Each row is a point on a tangle of strands that fork, close into loops and nearly touch. The rows are in no order.
Two points are linked if the straight distance between their rows is under 52.1. Some points are linked to none.
z159: [  2.4 -20.9  24.9 -15.2  -1.0  32.3  -2.0   6.5 -32.0 -11.9  15.0  -1.8
  -0.5  -0.5   1.7   0.7 -25.9  -6.0   9.3   1.8  -9.5]
z341: [ 36.1  32.3 -32.3  11.8   8.5 -32.3  16.0   2.8   9.6  10.0   5.0  18.8
  12.3 -45.2   5.4   1.6  -6.1 -49.0  23.2 -16.1  -6.8]
z187: [  5.9 -22.7   4.4  -6.1 -12.1  17.1 -13.2   1.3 -18.8  -8.7  -0.6   5.9
 -25.1   0.2   4.5   4.4   9.1 -40.9   6.6  -9.8  -9.4]
z462: [ 10.8   9.8   4.8   1.1   3.1 -18.8  24.4   2.5   5.9   3.8  15.8 -30.0
 -11.0  24.5  -4.2 -23.8 -26.0  28.6 -35.9 -13.4   8.4]
z896: [-11.2  33.8   1.3   0.1  11.0  37.0  -9.1  15.6 -17.8   9.6 -14.2  -3.7
   8.2   9.4  -3.9 -19.8   5.9 -14.6  10.2  28.7   3.7]
z983: [  2.3 -15.2   3.1  -9.6  15.4  18.7 -25.0  -9.0 -12.4  14.5 -12.4 -27.4
  -2.0  22.9 -15.2  10.7  -6.2   7.3 -32.9   5.0  -7.7]
z330: [-19.4   6.1 -17.4 -18.2  25.9 -32.6 -18.6  -6.0  21.5  15.2 -14.6 -10.0
  -0.9   8.5 -26.3  -4.5  36.7   4.6 -29.0   2.0  15.2]
z647: [-10.2  24.9 -30.3  10.1   6.5 -31.0   5.8  -0.4  30.4  16.2  -4.8   4.4
   8.2  -8.6   3.5  -7.1  19.7 -24.1   2.3   5.1  -2.0]
z151: [  0.9  -4.8   4.0  -8.8 -10.0 -17.7   3.5  -6.3   0.6 -19.8   2.3  34.3
 -15.0 -25.1 -14.8  15.4  14.0 -18.7  32.1 -30.6  18.6]
z582: [ 28.4   9.5  -8.1  -3.9  -8.7 -15.9  16.8  11.7 -12.4  -9.0  -4.2  26.9
  27.5 -44.5  25.6  -8.7  -9.2 -29.7  41.3 -17.4   4.9]
z350: [ 20.8  28.1 -21.3   7.0   2.4   4.2  13.4  10.6  -9.1  13.0  -1.7  18.6
  -7.7  -9.7   3.0 -25.6  -1.8 -49.0  19.7   9.8  -2.8]
z141: [-11.4 -34.7 -14.3 -19.3  10.8 -10.4 -23.2  -0.8   7.9  15.6 -20.8  -9.7
 -10.4  -4.2 -13.1  11.3  44.1 -35.5 -13.8   1.5 -10.9]
z572: [  5.5  13.4  -4.6  24.2   2.4   9.5  20.2   0.0  -1.6  32.9 -10.4 -20.4
  18.6  31.2  17.4  -3.6   1.0  13.0 -18.3  17.9 -24.5]
z242: [-16.1  -3.9  38.1  -0.9   6.5  32.0   7.6  16.0 -20.4   0.5  20.9  -6.7
   8.1  -3.8 -13.3   6.2 -36.8  36.7   0.3  10.0 -10.2]
z793: [-13.3   1.7   6.4  -8.8  10.5  -2.1  -0.7   8.3  -7.3 -14.8  21.8  -6.0
 -19.0  14.9  -9.7 -23.8 -21.2  18.4 -12.6   2.1  20.7]
z25: [-11.0 -12.6  21.9  -7.5  12.8   9.3   2.5   3.8 -10.1  -7.4   5.7 -30.6
  13.0   8.5   9.5  11.8 -22.8  27.6 -11.2  -4.3  -8.0]
z211: [  2.8  -9.2  10.2 -13.6  17.5  14.2  -4.6  -3.4  -5.2  11.4  -6.9 -40.8
   9.7  37.7  -7.2  14.0  -7.3  25.8 -41.5  -8.5  -9.1]
z400: [  8.0  12.0  -9.9  11.3  19.4  -8.8  -3.5 -10.1   8.1  -4.2  27.5  25.8
   4.8  -1.4 -23.0 -33.4  -3.7  11.2  -3.5  11.4   8.4]
z787: [-17.5  -5.6 -13.9  -7.8   5.2 -42.7   9.9   8.0  16.0 -15.6   6.6   7.7
   6.7 -19.9  21.5 -10.6   6.4  -4.2  11.6 -12.3   7.8]
z604: [-22.6 -18.5   5.9 -15.5 -14.2  -0.6  -5.0   9.7  -4.9 -38.7  -8.2  -2.6
  -0.6  -6.8  13.5  26.7  15.5   2.8  28.0  -7.1  11.3]
z554: [-17.8  13.3 -14.7  14.4  -0.9 -18.1  13.3   6.5  30.0  -3.8 -19.6 -17.6
  28.2   0.0  37.4  -0.3  15.4   9.2  12.8  -0.8  11.4]
z904: [ -1.2  -2.9  24.0   5.9   3.2  -3.8   0.4   3.9 -11.9  -9.0  18.5   8.4
  22.3 -13.2  -5.2 -13.2 -26.8  55.4  -0.6   8.5  11.2]
z985: [ -9.7   8.8  15.4  15.0 -12.6   5.3   7.1 -10.1   5.3  -5.7   5.7  -3.4
  10.2  12.4   2.1   8.2  -5.1  45.1  -6.2  10.0   5.2]
z138: [  3.6 -35.3   6.7   4.0  -8.2  19.7  -0.6  -5.4   4.9  11.3  -4.8 -37.1
   5.6  19.0  21.3  19.0  -8.8  -1.9 -21.4  -0.7 -26.7]
z729: [ -7.8   1.5  -8.5  -7.8  10.4 -22.8  -6.4  -7.0  15.5  22.1 -30.1 -32.1
 -19.5  33.9 -18.2  -8.1  36.0   7.5 -47.5 -11.9   7.5]
z327: [-11.9  20.3   7.8   3.9   1.0  37.3  -5.8  10.3 -26.7  10.4  -4.6   3.2
 -12.0  13.2 -14.6 -17.1   4.8   3.7   6.6  35.1  10.2]
z200: [ -2.7 -15.3 -14.8 -30.2  21.0  -7.2 -24.5  -2.3   0.0  10.9 -11.4  -6.0
  -0.1  -3.7  -8.5   2.7  28.3 -48.4  -8.3   5.6 -10.1]
z158: [ 17.7   4.1  29.5  18.9   3.0  16.6  15.6   0.7 -12.8   8.1  13.5  16.1
  34.7 -16.9   3.7   5.1 -29.2  41.7  12.4   7.0 -15.2]
z830: [ -2.9  -2.0  10.6  12.4 -11.9  35.3   2.3   3.9  -6.1  12.9 -17.4 -10.4
  22.8   7.2  21.8  22.3  17.8  -5.6  23.1  10.9 -22.3]
z191: [  0.8 -25.5   8.2   5.3 -20.6  10.2 -10.0 -12.8   2.9 -27.9   6.2   3.9
 -17.6  -5.5   2.6  22.6  -8.2  -8.9  -1.5 -12.3  -1.1]
z382: [ -0.1  31.1 -15.4 -10.6  28.4   4.2 -25.2  -8.4   4.5   6.4  -8.4  12.6
   2.6 -12.8 -30.6 -14.8  28.9 -16.7   0.9  12.7  24.4]
z336: [ 11.7  -6.8  13.0 -17.7  -2.0  17.1  -2.6  -1.1 -27.2 -13.5   4.0  11.0
 -13.0  -4.9  -7.6   0.4   3.6 -39.3  22.8  -9.6  -0.3]
z533: [ 16.1   7.7  -5.9 -13.2  16.3  -1.1 -17.4 -14.0 -10.2   2.2  -7.5  20.4
   5.8 -11.3 -16.3   5.4  29.8 -34.9  13.6  -7.6  -1.8]
z943: [ -9.0  -3.7  30.5 -12.3   9.2   5.0   9.2  10.0 -22.3  -8.8  11.1  -0.7
  33.7 -15.8   6.5 -16.2 -39.4  49.9   3.5  -2.7   1.3]
z538: [ -6.3   9.2   3.7  -0.4   9.5 -10.7  19.6  14.2 -13.2   2.3  12.6  -7.9
   1.7   8.7  18.0 -38.3 -28.7  11.8   5.6  10.3   5.3]
z440: [ 24.0  20.7   9.1   9.4 -10.0  22.8  11.5  -2.3 -26.4   3.2   7.4  27.0
  -0.8  -4.1  -8.7  -2.2  -3.0 -19.3  23.2   5.2 -11.2]
z313: [  5.5 -15.9 -10.8 -22.1  27.7   4.2 -16.2  -5.2  -3.4  -2.4  -1.6  -0.4
   6.1  -2.8  -1.7  11.3  27.5 -35.7   8.7  -4.1  -7.8]
z989: [ -8.1  -4.8  11.4  -7.3  -5.2  -4.6  10.7   7.9  -6.1 -10.9  19.1 -22.5
  -7.4  20.1   0.9 -21.2 -34.0  29.2 -23.5 -11.9   3.9]
z55: [-21.5 -17.0  -5.2 -10.6  -7.8  -8.8  -1.7  11.3   3.3 -18.2  -4.9 -20.1
   1.0   2.6  25.9   6.4  13.7  -4.0  12.3  -3.7   8.3]
z384: [-14.9  -9.9 -12.4 -11.6  15.3   9.6 -18.4   8.1   0.7   3.9 -29.6 -22.3
   3.6  24.1   2.4   3.4  25.8  -8.5 -12.6   7.4  -6.8]
z425: [-18.6 -31.1  -7.6 -14.0  -1.6 -27.5 -20.6  -4.3  31.4   0.1 -10.3 -23.8
 -26.8  12.6  -8.6  17.8  24.3  -4.7 -44.1 -10.0  -3.0]
z505: [ 39.6  20.6 -29.8   9.4  -5.0 -32.3  29.1   8.2  20.6   8.3  -3.6  32.6
   8.8 -49.5  11.3   8.2  -1.3 -44.9  34.5 -26.4   3.6]
z171: [  2.2  26.5 -43.7   2.7  11.6 -29.5   5.4   4.6  34.2  31.0  -0.5   7.0
  -7.2 -20.3  -2.7 -14.8  27.3 -44.3 -12.2   8.9  -2.6]
z442: [  3.2 -16.5   5.3   1.7  -7.9 -10.0   7.5  -7.6  -5.4  -5.0   5.7   1.8
  14.7  -6.7  28.0  10.4 -11.9 -10.8  15.4  -4.1 -13.8]
z923: [ 29.1  36.3 -27.8  10.0   7.7   1.7  18.2  11.6 -11.3  10.2   5.3  11.3
   9.1 -18.0  15.7 -28.7 -24.5 -32.9  13.5   8.9  -4.5]
z542: [ -0.6 -28.3   1.1   1.5  -7.0 -12.8  -8.9 -19.4   7.1 -15.2  12.4  -0.9
 -10.5  -3.1  13.5  17.8 -14.0 -11.7  -0.3 -10.6 -12.1]
z553: [-14.5  -3.4   1.8  -5.8   5.6  13.5 -33.5  -8.0   8.2 -13.4   8.6   9.4
 -25.3   8.5 -51.2  -2.6  -0.7  21.1 -36.9   2.2  22.3]
z480: [-21.5  29.8 -15.3 -15.4  30.3 -13.1 -21.8   4.7   8.2  -7.0  -8.4   8.6
   4.0  -0.4 -24.5 -12.4  23.0  -2.7   0.4   9.2  26.1]
z416: [ 12.8  -4.9 -16.1  28.6  -9.1  -4.1   9.8  -9.7  11.9  28.9 -15.2 -17.0
   0.2  24.3  19.3  -4.1   3.7  -6.8 -13.5  16.7 -30.7]
z691: [ 17.5  28.2 -17.7  13.7  13.0   0.2  12.8   3.9  -3.6  23.3  -0.9   3.0
  17.0   0.5  20.9 -13.9 -13.0 -13.7  10.1  15.2 -14.7]
z840: [ 16.6  -1.7  25.3  22.3 -20.3   6.7   5.0 -20.1   2.0 -17.9   1.4  33.6
   7.6 -10.8 -10.3  29.0  -6.4  23.7  24.3  -9.7   5.5]
z605: [ 16.1   7.5 -14.4  12.5   3.7 -14.9   7.6  -7.8   4.3  -2.5  24.6  34.0
 -17.0  -7.9 -12.3 -22.8 -10.1  -6.2   3.4   6.3   1.9]
z419: [ -7.0 -10.3  22.1  13.8 -22.1  20.0  -8.0 -14.3  19.2 -18.3  10.5 -14.7
 -12.9  -6.9   3.9  15.2 -45.5  46.8 -30.3 -15.1  10.8]
z488: [-13.2  14.4  23.7  -2.6  -3.3  34.5 -10.6  15.0 -15.8 -17.4   2.6  15.8
  -4.4   0.5 -25.5   0.7  -1.8  38.9  12.2  15.2  18.2]
z205: [  7.4   9.1 -35.1 -12.1   4.8 -22.7  -1.8   1.8  14.1  22.8  -6.1   7.1
 -13.8 -19.5  -8.6 -14.2  30.4 -54.1 -14.4   4.9  -6.8]
z809: [  4.8 -28.4   5.9  -6.3  -1.1 -12.0  16.9  -2.4  -6.4  -1.0  12.3 -13.3
  14.1   1.1  37.9  -1.9 -25.5   3.0   4.7  -6.0 -14.8]
z635: [ 24.4  15.3 -24.2  16.2 -15.3 -34.2  26.3  -1.3  25.9  -3.2  -2.9  30.1
  12.3 -32.6  23.0  14.6  12.5 -25.5  33.9 -18.0   0.6]
z61: [  2.0  -1.9  -6.6   7.7  -3.0   1.9  -9.4 -10.4   6.8  -0.8   7.2   8.6
 -18.5  16.9  -9.2  -0.9   3.5   3.5 -15.5   7.1  -2.3]
z295: [ 12.2  19.1   7.1   1.9 -15.8  -9.7   8.6  -1.9  -6.6 -20.6   1.9  30.6
   7.8 -22.6  -3.5   7.3   6.1  -6.9  35.4 -20.4  17.4]
z777: [-18.8   6.4  -2.7 -16.5  20.3  -4.9 -25.5   7.5   5.1 -20.0  -6.3   8.6
   4.9   0.2 -27.9   3.8  14.4  18.8   9.1   7.3  26.9]
z834: [ -5.7  -6.7  29.1  -9.0  11.4  25.4   2.5  16.8 -36.7  -3.2  21.1  -6.0
  12.3 -14.6   3.0  -2.2 -30.9  13.0  12.5   8.3  -1.7]
z210: [  3.3   5.1  27.6  10.2  -8.6  22.2   0.7  -7.9 -12.9 -18.0   2.5  24.9
  13.1 -10.2 -12.5  21.4  -0.1  26.9  28.8  -3.1   4.6]
z468: [-13.9  -9.1  46.8   6.8  -4.6  44.9   6.5  17.0 -14.8  -3.0   9.9  -9.1
   6.7  -6.4  -4.9  29.5 -25.6  32.4   6.0   8.5 -11.6]
z577: [  5.7  15.6   0.6  -1.3  12.9  -9.3  19.2   7.4  -3.8  17.4  14.1 -21.1
  -0.3  28.5   5.7 -36.6 -18.8  15.4 -15.4   8.1   4.3]
z559: [-27.5 -10.3   2.3 -19.2 -11.1  11.8 -22.2  16.1  -0.9 -27.9 -16.6   5.8
 -12.2   3.2  -7.7  20.9  17.4  -3.7  23.8  -0.5  13.6]
z169: [ 23.5   0.3 -19.6   9.5   1.2   0.0 -18.8 -20.6  -7.7  28.1  -7.0  27.8
 -20.6   0.9 -30.3 -23.6  20.1 -21.2 -15.6  20.9  -4.2]
z346: [ -5.1 -15.8  -1.7  -7.1  -3.5  21.6 -24.9  -4.4 -11.0  10.1 -18.5 -11.8
  -6.0  15.9 -11.7   5.3   8.9  -8.8 -20.3  13.3 -12.7]
z150: [  2.2   3.1  -9.5  -0.8   1.7 -13.3   4.6  -2.5  10.2  24.6 -21.4 -35.1
  -3.6  33.8   6.9 -13.5  27.2  12.0 -30.3   0.8  -3.0]
z264: [ 16.9  -5.5   2.7 -22.4  16.5 -25.1  -4.6  -9.3  -4.0  -7.1   8.8  18.6
  15.4 -31.0  -0.6  13.1   6.6 -35.8  27.3 -24.9  -0.1]
z536: [ 32.8  24.1 -22.8   0.2  18.5 -31.3  10.0  -4.8   5.8   6.5   6.6  28.6
  16.5 -35.3   2.6 -12.7 -11.3 -27.4  17.8 -10.3  -0.7]
z44: [ -9.5  -1.0  -3.0 -13.6  14.5 -12.2  -3.8  -2.6  -2.8  -7.0  13.3   4.8
  -4.8   0.1  -1.8 -18.3   6.9 -16.5  10.6   2.5   1.2]
z449: [  6.7   9.7  -1.3   3.1  -3.4   6.9  12.3   7.4   0.3  36.2 -25.3 -47.4
  11.6  40.8  20.7 -14.7   9.8  11.8 -31.5   5.6 -20.0]
z358: [  3.2 -23.3 -10.3  22.7 -22.6   8.2   8.8  -7.5   6.5  29.0 -24.1 -23.6
 -10.9  30.8  12.4   2.0   5.7   0.2 -35.7  14.3 -28.0]
z134: [-26.4   1.9 -10.6 -14.2  12.3  -6.6  -3.8  10.1  -1.7  -2.3  -5.9 -18.3
 -20.6  20.9   0.5 -21.1  10.7  -6.4 -19.4   9.4  18.2]
z663: [ -7.7   0.1  36.9  17.9 -25.3  49.6   0.5   4.8  -5.6 -10.0   5.6   7.7
  -7.9  -9.4 -17.5  24.3 -17.2  31.1   7.6   7.6  -3.2]
z556: [ -6.4  29.3  -1.8  11.6  -0.3   6.5   9.1  10.1  -3.5   0.6   4.8  10.8
   8.0   0.7  11.4 -15.7   1.8  13.3  18.2  19.8  10.7]
z116: [  8.3  -0.3   5.4  -7.8  15.2 -15.0   4.3  -8.2   2.1   8.5   5.0 -31.4
  -4.4  32.4  -9.2  -5.1  -6.4  15.7 -39.5 -14.0  -1.1]
z763: [-11.6   6.3  17.5  -2.7  -2.0  20.9  -1.1   9.9 -15.3 -11.8  26.8   9.3
 -14.3   5.3 -13.2 -24.4 -21.2  13.5  -2.8  14.2   6.6]
z709: [  3.4   2.1   8.0   9.0  -2.7   0.7  14.6   3.0 -11.5  -7.7   4.5  14.3
  20.8 -19.0  23.8   0.8 -17.1   7.1  25.8   0.6  -5.1]
z427: [  2.9 -14.1 -21.0  -0.5   1.1 -34.3  -8.9 -12.7  21.5  24.5  -5.6  -4.0
 -21.1  17.2 -17.3 -12.7  22.6  -9.7 -40.3   6.9  -4.5]
z436: [ -7.8  -2.7  21.3  20.0 -25.4   3.2  10.6  -6.1  10.4 -10.7  12.3  -6.8
 -11.2  -1.7  -3.3   4.4 -33.3  53.2 -12.1   0.0  10.1]
z804: [ 11.3  -6.2  19.9  20.1   7.4  -2.0  14.4  -6.5  -6.4   7.5  21.1   0.1
  22.5   4.3  15.0  -0.3 -40.2  36.0  -2.2   1.2 -15.7]
z66: [  8.3  19.9   1.4  16.1   8.3   5.2   5.1  -2.8   0.5  -2.9  25.3  10.5
   7.1  13.5 -24.5 -25.0  -9.7  32.4  -7.3  11.1   9.7]
z951: [ 13.4   9.1 -15.3 -15.7   1.6 -25.8  15.4  12.0   1.1 -12.8  -1.0  11.9
  14.3 -47.7  22.5  -5.2   6.2 -46.5  38.4 -25.5   7.6]
z731: [  3.4  12.6  30.7  12.2  -0.2  15.4  15.2  11.4 -20.5   6.3   8.5  16.2
  25.5 -18.4  10.5  -0.7 -17.1  24.4  29.8   5.6 -11.4]
z100: [ 23.1  27.8 -14.4  -1.5  24.3  -3.3 -13.7 -18.8   1.8   9.5   2.3  29.2
   9.5 -20.1 -33.7  -3.2  28.4 -30.5   8.6  -1.0   9.4]
z308: [-13.5   3.2 -14.3 -14.0  18.1 -34.3   1.8  -2.3  16.5  -9.9  14.8   7.2
   4.2 -15.7   2.2  -2.5  11.7 -20.1   7.6  -8.2  11.6]
z519: [-20.6   2.7  12.4 -12.8 -14.1  32.9 -13.4  17.0 -22.8 -23.4  -9.3   6.7
 -22.0   7.9  -7.2   9.2   6.9   0.1  20.0   9.2  13.8]
z895: [ -1.5 -16.5   9.5   9.5  -5.6  19.6   0.7  -1.3  -6.1   3.6   0.2 -21.8
   7.6  17.6  12.9   9.2 -12.2  10.2  -8.4   8.2 -19.9]
z546: [ 21.4  18.5 -13.9   9.7  -1.4  12.3   8.0   2.4 -13.3   3.7  10.6  35.5
 -10.2   0.2  -7.8 -23.5  -4.0 -16.9  19.7   8.1   2.7]
z524: [  5.5  -8.2  -3.4  -1.1 -10.1 -12.4  -9.0  -5.9  14.2  18.5 -21.3 -39.4
 -28.6  35.3 -15.6  -2.8  11.0  16.4 -61.4  -9.6   1.6]
z390: [ 15.0  11.9  17.0   8.9  -9.4  45.0   3.2   3.3 -28.2  17.1  -1.3   6.6
  13.0  -0.2  -5.5   5.1  -4.0  -6.9  25.5  16.4 -14.6]
z103: [  1.4 -10.4  17.5  30.6 -36.1  18.8   4.5 -12.7  13.4  -9.1  19.9  16.5
 -20.2  -5.7  -6.0  14.4 -27.4  29.4  -5.8  -2.6   4.3]
z550: [-19.6   1.7   2.0 -10.2  14.6  -4.6 -19.4   0.2   7.8 -11.1 -18.4  -3.0
  11.3   9.2  -5.9  22.8  20.4  20.2   9.1  -2.5  13.3]
z573: [-12.2 -14.0  26.0 -20.1  12.7   6.7   6.2  13.9 -22.4  -7.1   7.0 -26.9
  29.6  -8.1  20.5   5.8 -36.5  41.4  -2.3 -12.0  -4.7]
z101: [  2.6 -11.8  14.4 -16.5   8.8   6.7 -18.0 -11.7  21.1  -8.2  -3.3 -40.8
   5.9  15.2  -7.2  27.7 -19.6  43.5 -40.9 -25.6  10.7]
z334: [ -1.2 -28.3   0.0 -12.1  -5.5  19.2 -21.9  -1.3 -15.7   5.5 -19.1  -4.2
 -15.6   7.0  -1.3   7.4  14.4 -30.9  -5.2   5.4 -12.5]
z417: [  2.6   5.5  18.0   2.0  15.3   6.9  -7.0  -1.2  -4.4 -20.4  25.3  17.0
  12.6  -3.9 -25.9 -10.6 -20.6  48.7  -4.6   4.7  13.8]
z699: [-20.5 -27.6  -6.5   0.3 -20.8   5.4 -16.6  -2.9  17.7 -20.6 -10.6 -15.8
 -30.8  11.0   6.1  25.0  21.6 -16.3 -11.6  -0.5  -1.0]
z161: [-22.8 -35.8 -19.1 -24.8   5.4 -25.4 -16.6  -0.3  26.4  19.6  -7.8 -21.2
 -18.7   3.9 -13.2   7.8  36.5 -20.6 -32.8  -3.5  -3.4]
z513: [ -4.0  13.3  15.1  -2.7  -3.0  23.8  -4.2  -1.4 -14.3 -24.8   3.6  28.4
  -8.8 -14.4 -24.1   7.3   5.4  19.9  24.4   0.7  17.9]
z239: [-26.4 -31.3 -16.1  -7.0  -3.3 -16.9  -2.1   3.2  24.6  -7.3  -6.1 -31.6
  -2.4  16.3  23.3   7.1  20.9  -8.0  -6.7 -11.3  -1.8]
z305: [-16.6 -10.9  21.5 -14.9  -8.6  40.8 -14.0  15.3 -28.6 -21.2   1.8  -0.3
 -11.1  -1.9  -5.9  16.6  -3.7  -0.2  21.0   1.6  -5.1]
z339: [ -1.5   4.6 -18.1   0.6  -4.6 -43.8  20.1  14.4  17.7  -4.6   3.0   8.2
  10.0 -33.9  30.6 -18.1 -10.7 -14.9  21.3 -11.7  10.7]
z791: [  0.9   1.7 -25.7   3.6 -12.3 -12.0   3.1   8.2  12.5   9.3  -2.8  17.4
 -26.5  -5.7  -3.3  -7.7  28.3 -51.0   7.5   0.3  -2.9]
z133: [  4.0   4.7   0.0 -13.3  12.9   7.2  -6.9   6.8 -22.5  -6.8   7.6   9.6
  -3.9  -4.1   1.6  -7.2 -11.2 -17.7  15.0  -5.5   8.5]
z517: [ -7.5  -8.0  24.4  22.4 -38.7  41.5   2.5  -1.9   1.0   1.3   1.2  11.6
 -16.0   5.1  -4.7  29.7   1.0  23.3   7.2  11.4  -8.6]
z244: [ 22.8   7.0 -11.5  -5.5  17.7 -18.3   5.8 -13.8  -9.7  -5.0  14.7  21.9
  17.0 -24.3   4.0  -5.8 -15.2 -27.3  26.3 -16.7  -4.6]
z601: [  9.6  -5.3   0.0  11.3  -2.4  -6.8  -2.2 -13.1   5.1  -1.1  26.1  20.9
 -18.3   0.2  -6.5  -5.8 -22.3   7.7  -9.9   1.2  -8.6]
z254: [ -4.0 -10.0  23.0   2.9 -15.5  24.2 -16.1 -12.6  29.8 -11.7   3.1 -33.8
  -0.5   1.0  -2.6  40.2 -29.8  50.7 -37.4 -22.5  16.1]
z998: [ -8.5   4.8 -17.9   0.3  11.1 -23.9 -12.5 -13.5  18.8   4.3   2.4   4.2
  -8.1  10.3 -14.3 -10.7  18.7   1.0 -20.5   8.2   8.0]
z40: [ -8.0  -9.3   9.6  29.0 -34.7  26.4  -6.6  -7.9   9.2  -8.8 -12.0  -1.4
 -20.8  14.8   2.7  27.3  -2.6  10.2 -10.1  11.1  -4.3]
z759: [ 11.4  -9.3  13.7  -4.1 -21.4  -2.9   0.3 -10.5 -14.5 -17.1   2.8  31.4
 -13.8  -6.2 -18.8  29.9  18.4 -20.3  23.5 -30.5  14.3]
z936: [-10.2   4.7 -17.0 -10.3  19.6 -17.1 -16.3  -7.5  23.7  15.2 -22.5 -17.7
  -3.9  27.8 -36.3   2.3  36.8  26.5 -45.0  -5.3  17.5]
z608: [-11.0  13.8  -8.5  -6.7   1.4 -18.1  29.7  22.6 -13.0  -8.9   4.1 -13.9
  16.0  -3.4  38.7 -30.9 -20.8  -4.7  13.0  -0.9   2.2]
z372: [-18.5   1.2   4.2  10.2  -4.5  13.6  -9.5  -2.8   7.8 -11.8  -9.4   2.3
   8.5  13.2  -5.5  20.2   1.2  31.4   0.0   6.9   2.5]
z56: [ 16.0  14.9 -17.5  16.8  -9.3 -13.7  13.7   1.6  12.2  -3.7  -5.9  19.4
  -1.0 -18.6  15.8   8.5  12.5 -29.1  30.8  -6.6   0.6]
z387: [-13.9  18.6  -5.8  -8.6  14.6  22.6 -15.1  10.7 -16.2  16.1 -26.7 -23.4
  15.9  14.4  -0.4  -4.1  19.8  -5.5   2.3  17.2  -3.4]
z790: [ 12.3   2.8 -17.1   6.1 -21.0 -12.4  14.7   5.3   7.6   2.7  -8.0  12.2
 -21.8  -6.1  15.1   5.2  20.8 -51.6  27.7 -12.9   0.4]
z27: [-15.3 -11.1 -11.3 -41.2  42.7  -4.4 -29.5   8.9   1.0   0.3 -12.8 -21.9
  15.8  20.5 -12.1   5.7  10.5   4.6 -10.2   2.3   9.8]
z571: [  5.7  -7.2  -2.2 -31.9  16.3 -34.6   9.0   2.6  -5.4 -22.5   2.6  10.4
  24.1 -45.1  12.0   4.1   1.3 -27.2  32.7 -25.9   6.1]
z628: [ 28.3  14.6   2.0   4.3 -27.1 -15.8  28.1  -0.1 -14.6  -9.0  -0.7  37.2
  14.4 -35.0   7.9   3.3  -3.0  -9.8  42.1 -25.6   8.9]
z613: [  4.2 -25.7  -8.7  15.7 -19.4 -13.5   8.1  -8.4  15.4  22.5 -22.4 -35.3
 -31.1  29.5   3.8 -12.1   6.6   5.8 -50.3  -3.7 -13.5]
z883: [ 10.3  20.7  -9.0  14.3  13.6  -1.0  12.7  -4.2  -2.3  24.9  -5.7 -17.0
  26.0  18.5  23.7 -11.3   1.1   4.3  -6.1  15.5  -9.5]
z238: [ 16.5  -5.5   0.3  -1.4  15.8 -22.1  11.5  -9.9  -4.2   0.5  18.4  -3.4
  18.0  -2.8  19.8  -9.9 -34.8  13.9  -2.4  -3.5 -11.9]
z842: [  8.0 -10.1  22.2  26.6 -26.4   2.6   7.9 -22.5   6.9 -15.1  14.3  24.1
   4.0  -9.3   2.0  24.1 -21.1  32.9   8.1  -2.1  -4.5]
z153: [-17.4 -25.1  -4.7  -6.2  -5.1 -28.1  -3.7 -10.1  36.5  -8.0  -4.5 -32.1
 -15.5  16.7  12.0  20.2  13.6   5.0 -22.8 -20.9  -4.2]
z671: [-16.6 -22.1  -5.3  15.4 -39.8  14.4  -9.5 -13.7  10.7  -3.3 -12.5  -8.3
 -35.3  13.7   5.6  13.0  15.8  -4.7 -18.8   8.6  -6.6]
z960: [  0.9  14.4 -17.4  19.1  -5.4 -20.3   7.2  -3.6  21.3  -0.8   1.5  20.1
   3.9  -4.2   8.1  -3.2  12.4  -9.5  17.1   4.4   5.9]
z963: [  9.4   5.3  11.0  16.1 -16.6  44.0   0.8   1.3 -19.6  29.9 -23.1   0.4
  12.8   5.1   4.3  20.0  15.6 -13.2  20.6  21.5 -26.7]
z640: [  6.1 -29.4 -22.6   6.4  -9.5 -22.3   1.0 -12.7  15.4  28.1 -17.5 -19.0
 -29.7  20.6  -4.2 -12.6   5.1 -11.7 -49.1   4.6 -21.2]
z106: [-14.5   8.3  24.0   5.0  -9.8  42.9   1.6  12.7 -19.9   6.3  13.2  11.2
 -17.7   8.2 -22.7 -15.1  -9.1  24.4   3.0  23.8   1.9]
z422: [ -6.0  14.6 -19.6 -10.7   0.1 -38.9  32.8  28.8   3.8  -1.1   0.5  -1.5
  19.3 -33.8  42.7 -37.7 -27.7 -10.8  14.3  -5.3   5.4]

How many points has the smallest loop of links through each point below? Write - if it is on no loop.
z787 => 17
z691 => 15
z763 => 13
z640 => 8
z158 => 7
z205 => 7

A piece is all that can be reached along the links. How many separate loops has the piece of each point below (a circle has one, a figure eight two, a Y none), and how many tips (points with one link)?
z341 => loops 1, tips 1
z573 => loops 3, tips 2
z141 => loops 2, tips 2
z238 => loops 1, tips 1

Name the points in between on the shortest way along the links from the first point to the second, in order.
z546 / z25 => z605, z400, z66, z417, z904, z943, z573
z613 / z350 => z358, z416, z572, z883, z691, z923
z422 / z254 => z608, z538, z577, z462, z989, z793, z763, z106, z488, z513, z210, z840, z842, z103, z436, z419
z628 / z790 => z582, z951, z571, z264, z244, z536, z341, z505, z635, z56
z671 / z519 => z40, z517, z663, z468, z242, z834, z159, z305
